Points on a hilly landscape, in no order, each with its height.
From any point a climber steps to the highest of the 2 points nearest to it. It stops when none of these is higher. Distance is the straight distance between rows; heights are no part of it.
Puf h=65.0: [ -3  -3   2  -7   8  -4   2   8 -25 -16   7  19  -4   2 -15  11  -1   3
  -3   2  -7 -12  -4  -2  -1  -2   0   6  18   1   5  -9   6  15   0  -1
   0  11   0 -12   2   4  -4  12   2]
teb h=22.7: [-22  -4  18   1 -21  -3   8  -4  -7   3  -5   2 -11  -3   4 -12  -8  23
  12   9  30  -2   5   3  -7   6  -7  -7  -1  -1   8  -8 -12   0   8  -5
  -8  -1  -5 -14 -24  -6  -2   0   1]
Rav h=50.1: [ 14 -12  20  -1   0  12 -30 -19   6   1   8 -16   0  -5   3   1  -5   6
   1   2 -11   1   2  -5   7  16   1  10 -11  -9   0  -3  12  22  -7  -7
   5 -10  12  16  14   1   7  -2  -1]
lefut h=43.0: [ -2 -10  22   4  -2  -2 -22 -11  10  11   9 -12  -2  -9  -2  -7 -16  11
   6  -6   7   1  -8  -4  -4   4  -6  12 -10 -12  -8  -1  -2  13  -7 -11
   0 -11   8  10   1   7   1  -3  -2]
bup h=39.9: [-12  -2 -16  -4 -10   7   5  -2  14  -3 -14  12 -30  -4 -13   2 -20   7
 -20  -7   6  12  -7  -3  -9   9 -16  -7  -4  11  -3  14   2  -4 -16 -16
  -5   9 -13   9  -9   7   1  -4 -11]
voze h=46.7: [ 13  -5 -11  -7  18   6  10  12 -13 -20   5  11  17   5  -3  16  19 -10
   5  13 -32 -15   3   0   3   1   6  -8  11  21   0 -14  20   2  -4   9
  12  14   4 -10   9  -7  -7  11   4]
sif h=61.6: [  4  -6  12   4   5  20 -24  -6  -9   2  15 -15  10  -8   5  -2   5  -5
   9   4  -6   6   7   1   0   9  -3  -6  -5  -7  -3 -11   5   9 -14  -1
  -3   4   7  12   8  -1   1 -12  -2]
fodis h=37.9: [-16  -6   3   1 -35   1  25   4  27  -2  -2  13   1  -2   9   1   1   4
   9 -11   2   2  -5  19  23  -6  -1   6  -2  -9  -4  -7 -15  10  13   2
  -3  -8 -11 -16  -9  -8  -5   8 -19]
Regu h=31.5: [ -3   5  -1  -3   8   7  -6 -12 -10   5  -2  11 -15   4  11 -19  -6  13
  12  -1  19  10   9  -6 -17   7  -8   8   2  -6  12  -7  -9  -2  12  -4
 -12   3  -3   5  -9  10  -7 -21  10]
gep h=59.4: [  2  -8  -5  -6  -1  22  -1  11  -1 -14   4   0   7  -3  -3  16  19 -14
   2  20 -26  -8  -2   8  12   7   0   1  -3  20 -13 -23  15   9 -12   2
  12  11   3 -10   4  -8 -13   7  -7]
vave h=62.3: [ -4   9 -11  14   6  -6   2  10 -14  10   5   3  10   2  -6  -3  16 -22
 -10   6  -3   6   3   0  -5 -12   1 -20   7  -2   0   7  -5 -22  -2  23
  -2   5  -6  -2  -3   1  -5  -4   0]
Zek h=38.0: [  7 -14  21   2  -5 -14 -17 -19  -4   9   9  -6  -4  -3 -13   1  -3  19
  -4  -9  -2  -3   2  -3   6   7   6   2  -2 -11   9  11   6  14   2  11
  12  -6   2   2   2   1  15  19  -2]
lila h=13.2: [ -3   6  -6  14  -7  -9  25   9  -5   7   1  24   7   3  12  -3   3 -16
   0  -7  -1   1  -2  16  12 -17   5  12  -2 -13  -3  -4 -18  -1  20   5
  -5  -5  -3  -6   0   7 -10  -2  -6]
purap h=52.2: [-10   0  -6  14  -5   2  -2   1  -2   8  -2  -1  -5  -2 -15  -4   9  -5
 -17   3  -1  18   2  -2   1   0 -11 -23  -4   6   1   7  -5 -19 -17  12
  -6   7  -6   8  -9   2  -8   1 -10]
dizil h=26.1: [ -7 -12  11   0 -10 -15  10 -12  28  11  -6  12  -8   6  -4   4  -6  10
  -5 -13  -6   9  -8  -4  11  -2  -4  -2  -9   4  -6   8  -5   8  -8   2
  18  -5 -15   0  -7   3   0  13 -15]
vonaf h=54.4: [  4  -1  23   0  23  -6 -23  -9 -11  -7   1  -6  -7   2  -3  -1   4  17
  14  -1  21  -6  10 -19 -14   6  -5   5   8  -1  14 -15  -5  10  13  -4
   4   5   8   0  -5 -12   7   3  24]
rudug h=20.6: [  4  28 -21   3  16   3  -2  17 -23  -4   0   5  19   2  19  11   4 -18
  15   2  -2 -13 -10  16  14 -27   8  22  -4 -10  -3 -13   2 -23   7 -16
  -3  12   9  -7  11   2 -11  -4  11]
vaki h=26.0: [ 22 -30  20  -4  -6  -4  -5 -18   8   6   1  -5  -6   2  -7   4  -5  13
 -10  -2 -16 -20  -6  -3  -1   7   7  -5  -6   5  -2   4  25  23  -3  -3
  25  -9   9   6  10  -1  17  13 -14]
Gubon h=29.8: [ -4  -4   4  10 -12 -15  -4 -11  21  25   1  -5 -15   1 -19   1  -6  13
 -13 -10   4  11 -12  -9   4  -6  -2  -8 -13   1  -6  24  -1  -4 -15   4
   5  -1 -11   7  -7  15   1   2 -10]
Lota h=14.9: [ 11   3 -22 -17  -4  -7  10  11   2 -12 -19   8   9   4  -9  17 -10  -4
  -2  -8 -11  -2 -11   3  14  -3   2  15   7  -3   2   9   9   4  -1  -8
  -9   0   6   3   8   7   3   5   0]
tavu h=29.7: [  3   7  15 -10  10   7 -14  -6  -9 -17   9 -17   8  -2   6   5  17  -2
  18  11   0 -10   4  -6   5   4  11  12  13  -1   4 -14  -1   9   8  -4
   8  -2   6 -10  -1 -16   9  14  15]
teme h=60.4: [-20  -4  19   6 -23  17 -17  -2 -16  -5  12  -4  -4  -6  -2   0   9  15
   4   9  13  13  10  11   8  11  -4 -18 -19   1   5 -11  -6  -8 -10   1
  -8  -2   4  -1  -4 -17  -3   5  -9]
dom h=33.2: [  4   1  -7   1  -4 -23   2  -7  22  22  -4 -13 -24   7 -12 -10  -1  18
  -8 -20  20  13   1 -18  -6  -8  -2   4  -8   0  -4  30  -7 -10  -3   5
 -10  -4  -7   7  -5  17   2  -2  14]
gel h=35.2: [  0  -5   3  -1   1  -4  -2  -9  -6  12   1   9 -13   1  -2 -16 -17  13
   0 -11   8   4   2   1 -10   7   0  10  10 -18  15   7  -1  10  13   3
 -14  -3  -3   3  -1  18  -1 -15   3]
guma h=35.9: [-14   4  -8   7  -5 -14   7   6   5  16 -15   6 -29   2 -16  -8 -17   6
 -23  -9   8   9 -10  -7  -6  -6 -11  -7  -2   3  -6  23   1  -3 -10  -7
 -21   9  -7   6  -8  26  -6  -7   0]
kisif h=25.3: [-15  21 -15   9  -1   1  15   4  -7  13 -12  25 -27  13   5 -20  -2  -3
  -2   5  12   3   5   2  -6 -10 -13  14  -4  -5   9  -7  -6 -11  16  -4
 -18  -1 -13  -3 -20  20 -28 -19  11]
Pebe h=44.6: [-13  -1 -10  -1 -24   6  32   9  11  -6 -11  20   2   4  11   7   4  -6
   4  -2   0   7  -4  14  10  -2  -4 -14   6   4   1  -6 -10  -4   3   3
  -4   6 -15 -17 -15  -9  -8   0 -12]
tezu h=12.0: [  9  -3   9  12 -10 -19   0  -5  14  22   2  -4  14  -2  -1   1   1  -2
  -8 -13 -10  -1  -6   5  15  -9   7   7  -4 -19  -5  14  -3   8  10  14
   8 -10   2   3   7  11   7   8  -6]
Kido h=35.0: [  0   0   0  -7   4  -9 -19 -12   4   7  -5  -2 -31  -4 -14  -6 -23  29
 -11 -12  25  11   1 -16 -13   6 -14  20 -11 -10   5  10   2   5   6 -11
 -13   2   2  17   0  13  -1  -6  15]
Nitod h=65.2: [-12  -4   8  -4 -15  17 -14  -1 -12 -16   4   7 -12  -5  -2   6  -2  15
   6   4   7   2   6  13  12  10  -7   6  -4   4   1 -21  -1   3  -1  -9
  -8   3  -4  -8   1 -12   0  12  -8]
vevi h=24.4: [  6  29 -16  -1  10  11 -13   7  -6  -3   4 -10  13   4  19   7  22 -19
  16  12  -5   2  -2   7  15 -12   5  16  -7  -1  -5 -13  -5 -19  -2  -7
   3   7   3  -1   7  -6 -12  -5   5]
Giger h=50.2: [ 10 -10   4   2   2  11  -7  -5  -3   2 -11  -5   5  -7   4  -9 -23   1
   0 -11   4   7   0   7  -8   8  -8 -11  -4  -4  -4  -4   6   3  -1 -10
  -8  -2   8  19  12   1   8 -19  -5]
raza h=7.2: [  7 -12 -19  11  -2  12  16   2   4  -2   4  17  14   1   2   8   2 -28
 -27   3 -25   1   1  14   4   1   2 -18  -1   6  -6   0   8  -3  -9   7
   8   3  -6   6  12  -3  -3  -2 -19]
neka h=45.0: [-12  -1 -23   2   7   7  10   3   1  -4  -7  10 -17   0 -11  -5  -9  -8
 -21  -2   6  10   0  -7 -13   3 -13 -20   6  15  -4   9   2 -18 -21  -2
  -9  14 -18   8  -6   5  -3  -4  -6]
dute h=18.0: [  8  20 -27  -3  23   3   1  16 -13  -9  -3  13  15   1  14   9  -6 -10
   7  -5 -11  -1  -8   3   5 -15  -2  27  -2   0   0  -7   2 -11  -1 -17
 -10  10   6   7  15  10 -14  -9   7]
Mikom h=6.7: [  2   8 -15  -7  -1   4  19  14 -17 -21 -11   1   8   1   6   9 -11 -11
   1   4   2 -16  -8  10 -10  -2  10 -10  13   9   0   1   6 -11   8  -8
  -4   0   1  -9   2  -9   9  -5   2]
Zet h=22.9: [ -5  27 -25  -5   7  -3  14   6  -4   1 -10  13 -12   8  12  -9   1  -1
   8   7  19  -1   1  -6  -7 -11  -6  28   7  -5   8   0 -10 -13  11 -14
 -14  -2 -12  -4 -12  12 -18 -10  15]
vemim h=38.5: [  9  -3 -16  -4  13  -7  12   9  -2  -9  -4  15   6   9 -11  16  13 -10
 -14   5 -24  -2   7  -3   5   3   4  -8   6  18   1   6   7   0  -6  15
  17   6  -2  -4   6  -3  -2  16   0]
Satog h=26.2: [ 32 -12   8 -16  16  -5  -4 -19  17 -15  -8 -12  -2   3   5   3  -1   9
   5  -3  -7 -15   5 -16 -11  11  13   4   3  12  12   6  16  11   8  -3
  19  -6  20   9  11 -16  22   8   9]
Fito h=9.0: [ -9  15   2  -1   2   2   9  21 -22 -14   2  -4  20  -3  17   5   6  -6
  22   6   4 -24  -4   9   2 -16   4   1  13   3  -7 -17  -1  -5  13  -3
  -8   7   5 -24   0  -7  -3   3  10]
Pibo h=18.7: [ -7   3  -7  -1  -5  -2   2 -13  12   8  -3  -2 -12   6   3 -12  10  15
   1   1  22  25  16 -18 -16  12 -10 -16  -7   4  12  12 -13 -23  -8   6
  -1  -2 -12  10 -18  -4  -1  -5   9]
pimup h=80.2: [ -3 -11  10   0 -12   8 -13  -7 -10  -9  -2 -14   4  -4 -12   0   5  21
   3   7   7  12  11  -2   0  15  -6 -29 -12   9  14  -4   7  -6 -12   6
  -3   1   6   7  -7 -18   9   4  -4]
nov h=7.5: [  3 -10   8  -5  14  14   3 -10   2  -3  17   6  12   1  17   3  14 -17
  -1  10 -20  -6   9   6   0   5  16  -9   4  11  -9 -16   4   9   5   5
  20   0   1  -8  13 -16   3   3  -5]
tal h=42.3: [-26   4   6  10 -37  -4  16  12  22   8  -6  -4   4  -4   4  -7   4   5
   3   6  13   8 -11  16  19  -7   0 -15 -11  -6  -5  -1 -18  -5  10   2
  -1  -7  -6 -13 -19 -10   0  -1 -14]
pepit h=37.4: [ -5  13  -3   5   9  30 -20  -8  -2  -4   8  -3   1   1  25  -7   5 -10
  21   1   6  15   7  -2  -8   3 -15   0 -12   2  -5 -20  -5 -17  -8  -7
  -3   4  -4  15   3  -6 -10 -16  -1]
vipe h=28.1: [-13  11  -5   9   7   6   4   0 -26   6  -4  16 -14   5   8 -19 -11   0
   3   5  13  -2   1   4 -16  -3  -4  -4   5  -2   7 -13  -3 -13  12  -4
 -16   5  -6  -5  -9  13 -16 -17   6]
Nel h=4.0: [ -1   0  12   7   8  10  -7   0 -16  -2  19   1   4  -4   9   6   1 -20
  -4  10  -7 -13  -2  11  -2  -4  14   5   3  -2 -13 -10  -1   6   0  -3
  10   1   3  -6  13  -4   6  -4   1]
bev h=45.5: [ -3  -9  19  -4  -2  -4 -21 -14 -12  -3   1  -3 -13  -4 -17  -2  -2  27
   4   2  16   4   6 -13  -5  10  -2   4   1  -6  15  -4  -1  10   2  -1
   2   4   3   2  -8  -5   8  10   9]
Fad h=42.7: [ 10  10  -9  -7  15  -8   4   1   1   3  -1 -13   6   1   6  -6   2  -7
   6   0   6  -1   1 -13 -14  -3   9  -1  11  -1   2  12  -6  -5   1   3
  -1  -3   2  -1  -3   1  10  -9  10]
sorid h=15.8: [  5  -5   0  -3   1 -10   4 -20  11   5 -15   0  -7   7  11 -16  -1  25
  14 -11  26  17  19 -14 -15  13  -9 -10  -3  -3  19  10 -11 -11  11  10
  -2  -7  -1   4 -17  -1   0  -8  14]
lipa h=10.0: [  6  17 -35  -8  14  -5  17  17 -15 -23  -1  14   6   8  -5  20  -1 -13
  -2   4  -7 -10  -7  -1   0  -6  12   5  18   3   7  12   9 -11  -3  -7
  -5  11  -1 -10   3   5   2  -4  11]
ribul h=86.0: [ -1  -1  -5  -5   1  16 -13   4 -15 -22 -16  10  -7   1  -7  10 -11   9
  -3  -1  -5   6   1   2   2  10 -18   3  -5  15   0 -22   7   1  -1 -12
  -1   8   2  12   8  -9  -1   5  -3]
zod h=20.5: [ -1  -7  15  -3  -3 -16   7  -1  -9  -1   4   9   8  -5   0   1  -8   4
   5 -13  -1 -16   2  12  11  -7   3  21  10 -12   4  -5  -1  11  20   3
  -5  -7   7  -9   4   2  -2  16  -3]
simi h=9.6: [  1  -2  11  19 -24 -20   6  15   4  14 -10   0  13  -1 -14   7   4  -6
 -14 -11 -14  -4 -13  13  30 -15  -5   3  -8 -17  -7   7   1  11   7  14
  -6  -3   5  -1   4  12  -1  15 -11]
Vasim h=61.5: [ -6  -3  14  -5 -18   1  -6  -9  11   1  -4 -17   8  -1   6  -5   4  18
  13  -1  13  13   6  -1   3   8  -2 -13 -11  -4   5   4  -8  -4  -3   3
   3 -13   5   4 -11 -13   4  -3  -3]
dur h=18.4: [ 21   9 -17 -11  33 -22   8   0  19   0   4  -3   1   5   5   1   2  -5
  -3 -12  -5  -9   4 -20  -5  -7  11  22   4   3  -1  23  -5  -2   2  -4
   0  -3   6   1  14  11   8   9  22]
fadu h=21.8: [ 21  -4  -3 -12  16 -14   1 -10  17  -1   2  -4  -4   6  -6   7  -2   2
  -8  -6 -13  -6   0 -15  -6   5  11  12   6   6   3  14   6   9  -1   0
  15  -9   4   4  11   2  15  12   5]
dul h=50.8: [ -5  -8  13  16  11   9 -20   3 -25   9  16  -9  13 -10  -4  -9  10  -5
   2   4   1   2   8   6  -5   0  -9 -22  -2  -1  -3 -15   2  -5  -6  14
  -9  11   4   8   6  -1  -5  -7  -4]
geva h=15.4: [-12   1   0   7  -3 -11  21   1   6  15  -2  29  -5   9   4  -9   5  -2
   4  -8  -2  10   4   0   6  -9  -7   9   5  -8   7  -1 -16   4   9   8
  -6   3 -15  -3 -11  16 -20   2  -7]
Gotag h=51.6: [-13   0   9   4 -23  10  -1   4  16   6  10  -5   0  -5   4  -1  -2  -7
  -1   7   2   7 -12  12   6  -1   1  -6  -9  -6 -14  -2 -11   2  -8  -2
   2  -9  -7  -8  -8  -4  -3  -5 -18]
suz h=82.8: [  2  -4   0 -10 -14  25  -9   7  19  -6   8 -21   9  -9   2   9   9  -8
   8  17 -20  -3  -7   9  16   8   8   6  -7   7 -10  -7  12  16 -14  -7
   8  -6   2  -6  -1  -8  -4  -2  -9]
Viro h=16.1: [-11   9   8  10 -14  -8  -1 -10  15  20   0  -7  -9   4   4 -14  -4   0
  -4   1  21  13   0   5  -8  -5   0   4 -19 -11  -9  10 -20 -19   3   0
   3 -19   2   7  -9  -4  -1 -12  -2]
Migan h=7.3: [ -1   3  -2  19 -33  -4   1  15   3  12  -5   3   3  -3 -13   4  11  -9
 -11  -5  -4  14  -6  15  30  -6  -3  -5 -15 -18   0   7  -9  -4   3  18
 -10  -4   2   0  -4   4  -3   4 -13]
lif h=10.4: [  0   5 -16   5   3   7  21   9  -2  -1   6  19  12   0  13   5   2 -25
  -8   1 -10   4  -1  20   3  -7   7  -3   1  -4  -6  -3  -8  -8   6   4
   5   0  -8  -4   7  -4  -3  -6 -10]
luba h=36.7: [  7   4   2  -6   7 -21  -5  -9  14   9  -3 -20  -8   1  -9  -9  -5  21
   7 -10  17  -2   0 -20 -11  -1   4   7   6  -6   6  21  -3   1   3   2
  -5  -4   1   1  -8  10  11  -1  15]
Mes h=31.1: [  4   3  -6  -4   5   4 -15  -9  -1  -5  -3 -13 -27   0  -6 -10 -12  19
  -7  -4  30  12   4 -18 -26   9  -7   3  -3  -2   6   8  -1  -6   4 -14
 -11   0   1  15  -1   0  13 -21  23]
gub h=12.9: [ -3  11   5   6  -5   3  -9 -10   8  10  13  -8  -1   2  11  -6   9 -15
  -1   6   9  16   7   5   0  -1  12   5 -11 -11  -8   7 -20 -13   0   8
  11 -16   1   2  -2 -10   2  -4   3]
gar h=13.4: [  4   9   0 -17  20   3  15   9 -10 -21   4  -5  23  -1  22  13   6  -9
  21   7  -8 -27  -2  -2   1  -8  18   3  19   2   4 -10   4   4  11 -11
   8   6   6 -17   6 -15   8   2  10]
Faf h=33.1: [ -9   2  -4   8   2 -28  18  12   7  22  -9   5  -2   3 -15  -6  -5   5
  -7 -15   1   1  -7 -10  -3 -14  -3  -7   7  -6   2  23  -2  -1  -1  11
 -14   2  -2   1  -6  24  -5  -3   3]
zelaz h=17.6: [ 11  -4  -1  -5  -8  -8  11  11 -11  -9  -9  19  10   0  -3  11  -6  -2
  -5 -12 -12  -8   0  18  22  -5  -1  13   4  -6   3  -4   2   8  11   3
  -7   0   8  -5  15   1  -5  19  -7]
Kap h=17.4: [ -4   6  11  -1   5 -15   3  -7  15  16   4   8   7   0   7 -14   6   5
  17  -9   4   0   2  -4   7  -7  -1  24   6 -17   6  -3 -17   4  14   4
  -7  -8  -3  -2  -8  12 -13   3   3]
vife h=39.8: [ -2  11  10 -12   8   1 -11  -1  17  -6   3 -36   3  -1  -1   4  16  -1
  13  18   5  -4  -1 -19  -4   3  13  10   3   5  -4  -1   1   5  -8  -7
  14  -6   3  -3  -9 -13   8   1  18]
dete h=43.6: [ -4   0  -3   6  -1  28 -23  -7  -9  -7  -4  -5  -2  -6   7 -11 -11   4
   7  -2  13  16   7   1  -9  12 -17 -10 -11   1   2  -8   1 -15  -8 -13
 -11  -1   3  23   4  -6  -2 -16  -2]
soz h=25.1: [  5 -13 -10  -3  -2   8   0 -11  16  -2   2  -7   4   0  -5   2   7   2
 -12   3  -8  15   4  -8  -5  15   4 -22  -5  15   1  11  10  -4 -16  12
  14  -2  -8  13  -1  -6   7  -1 -10]
Fepu h=45.9: [  7 -22  11  -5   6   0   8  -7  -1  -1   2  16  -1  -1  -1  -2 -19   3
  -8 -10 -10  -8  -2   3 -11   5  -4 -13   5   9  -2 -10  11  17  -4  -8
  10   1   2   8  14  -3   8   0 -16]
fak h=30.6: [  3  12 -11   1   5  35 -23  -4  -1 -12   6 -13   6   4  23   8  14 -17
  16  12 -12  10   5   4  11   7   0   3 -14   8  -8 -17   5 -11 -10  -6
   7   2   3  11   6 -12  -7  -9   1]
Dunem h=26.7: [  5  18 -25  -8   9   2   1   0  -1  -9  -8 -10 -17   3   6  -8   1   7
   0   0  26   8   9 -21 -21   4  -7   3   5   9   5   9  -7 -18   1  -9
 -13   4  -8   3  -3   1   8 -10  26]
fut h=39.5: [  0   1 -15 -10  -1   9   1   1  -8  -1  -4  14  -7  -2   0   1 -12   3
   1  -9  -3   9  -1  -7  -5   4  -9  10  11  -7  11   0   3   7  -2  -6
 -12   8  -7   5   4  15  -6  -9  -6]
netim h=51.3: [  7  15  -9   6  22 -17  11  14   5  18  13  -7  17   1   1   0  17 -19
  -5   5  -6  -6   4  -7  -9 -17  12  -6   8  -2   0  18  -8  -8   0  18
  11   1   0  -6   1  -1   0  -5  11]
rek h=12.6: [  9  13 -22  -7  10 -10   8  18  -4 -10  -5   1  -2   3 -14  13 -11  -9
 -17  -2  -5  -9 -12  -7  -5  -7   4  11   8   6  -7  16   6  -3  -5  -7
 -11   3   4   0   9  10   2  -2  10]
doku h=26.8: [-16 -10  19   6 -15 -13   9   5  -5  13  -1  -1   4 -10  -5 -11  -5  13
  10  -6   8  -5  -4   8  -1  -4  -2 -15   3  -7   0  -2  -4   9   8   8
 -11  -1   0 -11 -13   7   0  -2  -9]
Nifom h=53.7: [ -7   8 -12   0 -13  19   7   6 -12 -11  -3   4   7   0  12   1   7  -4
  15   3   1   6   5  10   4   1  -3 -14  10   1   3 -13  -3 -13   1   1
 -10  11 -11 -12  -6  -3  -7  -5  -6]
Kunem h=14.7: [  7  -1  19   4   9 -11  -5  -5  12  14  15  -3  20  -3  10  -1   9  -8
   6  -5 -11  -1   5   4  10  -7   4  17  -2 -12  -3  -3 -12   9   7  12
   9  -7   5   1   7   4  -5   7  -2]
teki h=50.6: [ -7  16   2  -4  -9  -5  -7   6  14   0  -7 -26   3   1  -3  -4  13   5
  11  12  14  12   0 -14  -1  -1  -5  -4  -4   4  -5   8  -8 -11 -16   1
   2  -8  -1   3 -15  -9   0  -3   5]
bosa h=38.1: [ 13 -17   4  -5   5  12   2  -3  -1  -8  -2 -11   2   0   5   1 -11  -8
  -5   6 -15 -14  -2   1  -7   7  13 -12   4  13  -6  -4  20  13  -3  -6
  12  -4  11   8  15 -10  19  -6  -6]
vup h=4.7: [  3  -8 -11  14 -13   4   9   7  12   3   4  28   5   3  -8  17   7 -25
 -21  -2 -24   8  -8  18  20   3  -8   0  -8  -3 -11  -1   1   5 -14   4
   3   7 -10  -1   9   9 -13   4 -23]
tuvu h=66.4: [  2   0 -20  -3   1  21   1   7 -22 -21   0  18   0   3  -1  15   3  -5
   1   1 -13   1   1   9   3   6  -5  -7  10   9   5 -16   9 -11  -5  -4
  -4  15 -10  -3   9  -2  -4   1  -6]
bidu h=30.1: [-13   1  10   6  -6 -21   7  14  -5  10  -4  -4   2  -4 -21  -2   6   3
  -1   0  -2  -6  -9  -2   4 -13  -1  -7  10  -3   1   9  -1   5  -1  15
  -7   6  -2 -13 -13  11  -5   6  -3]
giv h=22.0: [  6 -18   6  -4  -7  -5   1 -10  18   3  -2  -1  -9   3 -13  11  -5   5
 -15   4 -17  -7 -13  -2   7   7   6   1  -6   9  -8   5  16  16 -11  -2
  25  -7  -9  -1  -1   5   6  18 -11]
rade h=20.3: [  0  32 -38  -3  25   2  14  11  -9  -4  -1  14   4   7  21   6   7 -10
  11   4   2  -5  -6  -8  -2 -21  -1  28   3  -2   1  -1  -5 -22  -2 -20
  -8  13  -3  -4   0  13 -21 -16  14]
Nati h=5.7: [-14  11   7   2 -14  -3  13  19  -7 -10 -14  -6  17  -4  13   0   8   2
  17   5   9 -11   2  13  12  -7  -6  -6   0  10  -7 -19 -11  -9  14  -2
  -4  -1   3 -21  -7 -15  -3  10   2]
Saram h=23.7: [-16 -12  29   5  -9 -18   1  -4 -11  10  -1  -3  -3  -8  -7 -11 -11  22
  10  -9  19 -15   5  12   3  -5  -2  12   3 -12   6  -8  -4   8  22   5
 -15  -6   8 -12  -9   3  -2  11   4]
vala h=62.6: [ -4   3  -4  -9 -16   6   5  10  20  -2  -1 -13  10  -9   4   5 -10 -11
   5   4  -9  -5 -17  13  13  -4   8  11   1  -7 -13  -1  -2   9  -6 -12
  -3  -7  -2  -6   0   1   2  -6 -14]
makoz h=44.8: [  9 -14  -3  -6 -13  11  -5 -10  12   6  -3  -5  -3  -4  -1  -5 -14  15
   1 -17  -2  10  -5  -4  -6   8  -9  -5   2  -7   6   8   9  12 -10  -6
 -10   0  -4  15   4  11   9 -16 -15]
nadoz h=17.5: [ 13   2  -5 -19  19  -9  15   0   1 -17  -1   8  12   5  14   7  -6  -7
   9  -2  -9 -15   0  -3  -4  -5  20  12  18  -3   9   5   1   5  16  -7
   5  -2   8  -4  11 -10  12   8   6]
ruso h=31.2: [ 18 -11  18  -9  10  -1  -3 -10   1 -11  -7 -13   5  -4   7  -1 -16   1
  10  -6   3 -14  -1  -2 -11   3  10   0   5   1  -1   1   8  15  13  -9
  11  -9  19   5   9 -13  21  -4   9]
mutib h=31.4: [  7  -9 -18  -5   9   7   8   9  20  -2   0 -12   8   2 -10   8  21 -13
 -12  17 -25   1   3  -9  -2   6  11 -13   2  20  -5   9  18   3 -16  17
  15   3  -5   3   0  -2   0   5   0]
rogol h=8.4: [ -1  11   5  11  13   6 -11  -5 -14   7  19 -14   4  -1   8  -4   4 -25
  -2  11   9  -2   7   8 -12  -9  15 -10   0  -6  -9   2  -8 -13   7  10
  13  -5   4  -1   1 -13   8 -12   9]
vepa h=38.6: [ -8   6  14  -2   2  -5 -23  -5   2   7  -1 -16 -18  -6 -12 -14 -13  17
   4  -4  25   0  -5 -10  -8   2  -7  26  -8 -13   1  -4  -5   5  -1 -17
  -8  -6   8   8  -7   7  -2  -3  10]
rufuv h=9.9: [  1  -2  -2   2   0  -8  -3  14 -11  -6  -8  -3  -8  -5 -25  11 -15  -8
 -22   7  -9 -11 -21  -3  -3   1   2  -7   2  10  -8   9  13   5  -7  -4
   0   3   5  -2   4   7   6   2  -1]
pesum h=31.7: [  9 -17  26  11  -4  -8 -15  -7  -6  12   7 -11  11  -5  -5   3   1   2
  -7   1 -12 -13   1  10   4   4   4  -9 -10   2  -7   2  13  14   1  13
  12  -8  12   0  12  -2  10  11  -6]
Zufaf h=53.9: [ -3 -18  23   0  -1 -13   3   3 -12  -5   4   7  -5  -5 -17   6 -11   9
 -10  -3 -11 -20 -10   6   1  -1   0  -4   9   5  -4  -6  13  23   1  -4
   6   5   7  -9   7   1   3  18 -13]
Perim h=53.8: [ -5 -10   8   7  16   3  -8   9 -25   3  12  12   5  -4  -3  -6  -1  -1
  -1  -2  -8  -4   3  -3  -2  -1  -9  -6   9   0  -1 -15   4   8  -4   6
  -8  13  -1   0  12  10 -10  -3  -4]
bula h=7.4: [  8  -9   0  15  -6 -14   6  14  -1  10  -5   3   5   2 -25  14  -3 -14
 -33   4 -27 -12 -17   5   8  -2  -2 -10  -6   4 -14  17  18   6 -14   6
   2   3   7  -2   6  14  -6   9 -10]
gesun h=66.1: [  5   7   7 -11  23 -10 -11  -2   5  -2  -3  -8  -5   1  -6  -5   8  12
  11  -4   9   0   6 -29  -9   4 -10  13   7   9   6  -6  -8   5  -7  -4
   5   6   0   2  -6  -1  -1  14  14]
sikop h=22.5: [ 10  -2  14  -8  17   1  -4 -12 -16 -18  10   7   2   1  10   4  -1  -2
  10  -1  -2 -17   7   0  -1   1  15  16  18  -7  17  -6  -1  12  24  -4
   9  -2  10  -9  10 -15  12  19  14]
kadat h=22.4: [ -1   1 -16  -5  12  -7   5  -7  17   1  -1  -9 -21   7  -6 -10   5  10
  -7  -5  19  12  13 -29 -21   6  -7 -11   3  14   4  18  -6  -9 -13   0
   0   5 -15   3  -7  -1   7   0  15]
sivo h=19.3: [-17   8   8  10 -16  -1   3  -5 -10  10  -3   5 -12   4   5 -17   2   7
   3   8  26  12   9   8  -8   0  -4  -8 -10  -6   6   0 -18 -17   8   7
  -5  -5  -4  -5 -20  -3  -7  -7   0]
turi h=18.8: [  5 -20   0   2 -19  23  -5 -18  11  -5   6  -2   5   1   3   3   6  -5
 -17  12 -15  11   9  14   6  19   6 -22 -18   6  -3   3  12  -3 -11  12
  14 -11   0  10   7 -17   9   2 -18]
Nepa h=13.0: [ 10 -24   9   1   0  23  -8  -7   5  -2   7  -5  11   0  10   1  13  -7
  -9  20 -25  -4  12  15   8  14   8 -14 -17  16  -9 -11  19  11  -3  13
  16  -6  10   8  14 -13   1   9 -12]

Call two points neighbours if one is among the 2 nearest of the other. Go from one point of each pair to the other, from neighbour to neighbour, staying as high as possible. Name the lowest point that can't be avoided.
vave and sif -> dur
pimup and ribul -> teme
pimup and suz -> fodis
Puf and sif -> dul
Puf and Giger -> sorid

Where does a climber stop that starts at each point below?
lipa -> vave
rade -> Giger
Pibo -> sif
fadu -> Puf
nov -> suz
rufuv -> vave
teb -> vave
giv -> vave
Fito -> pimup
dute -> Giger
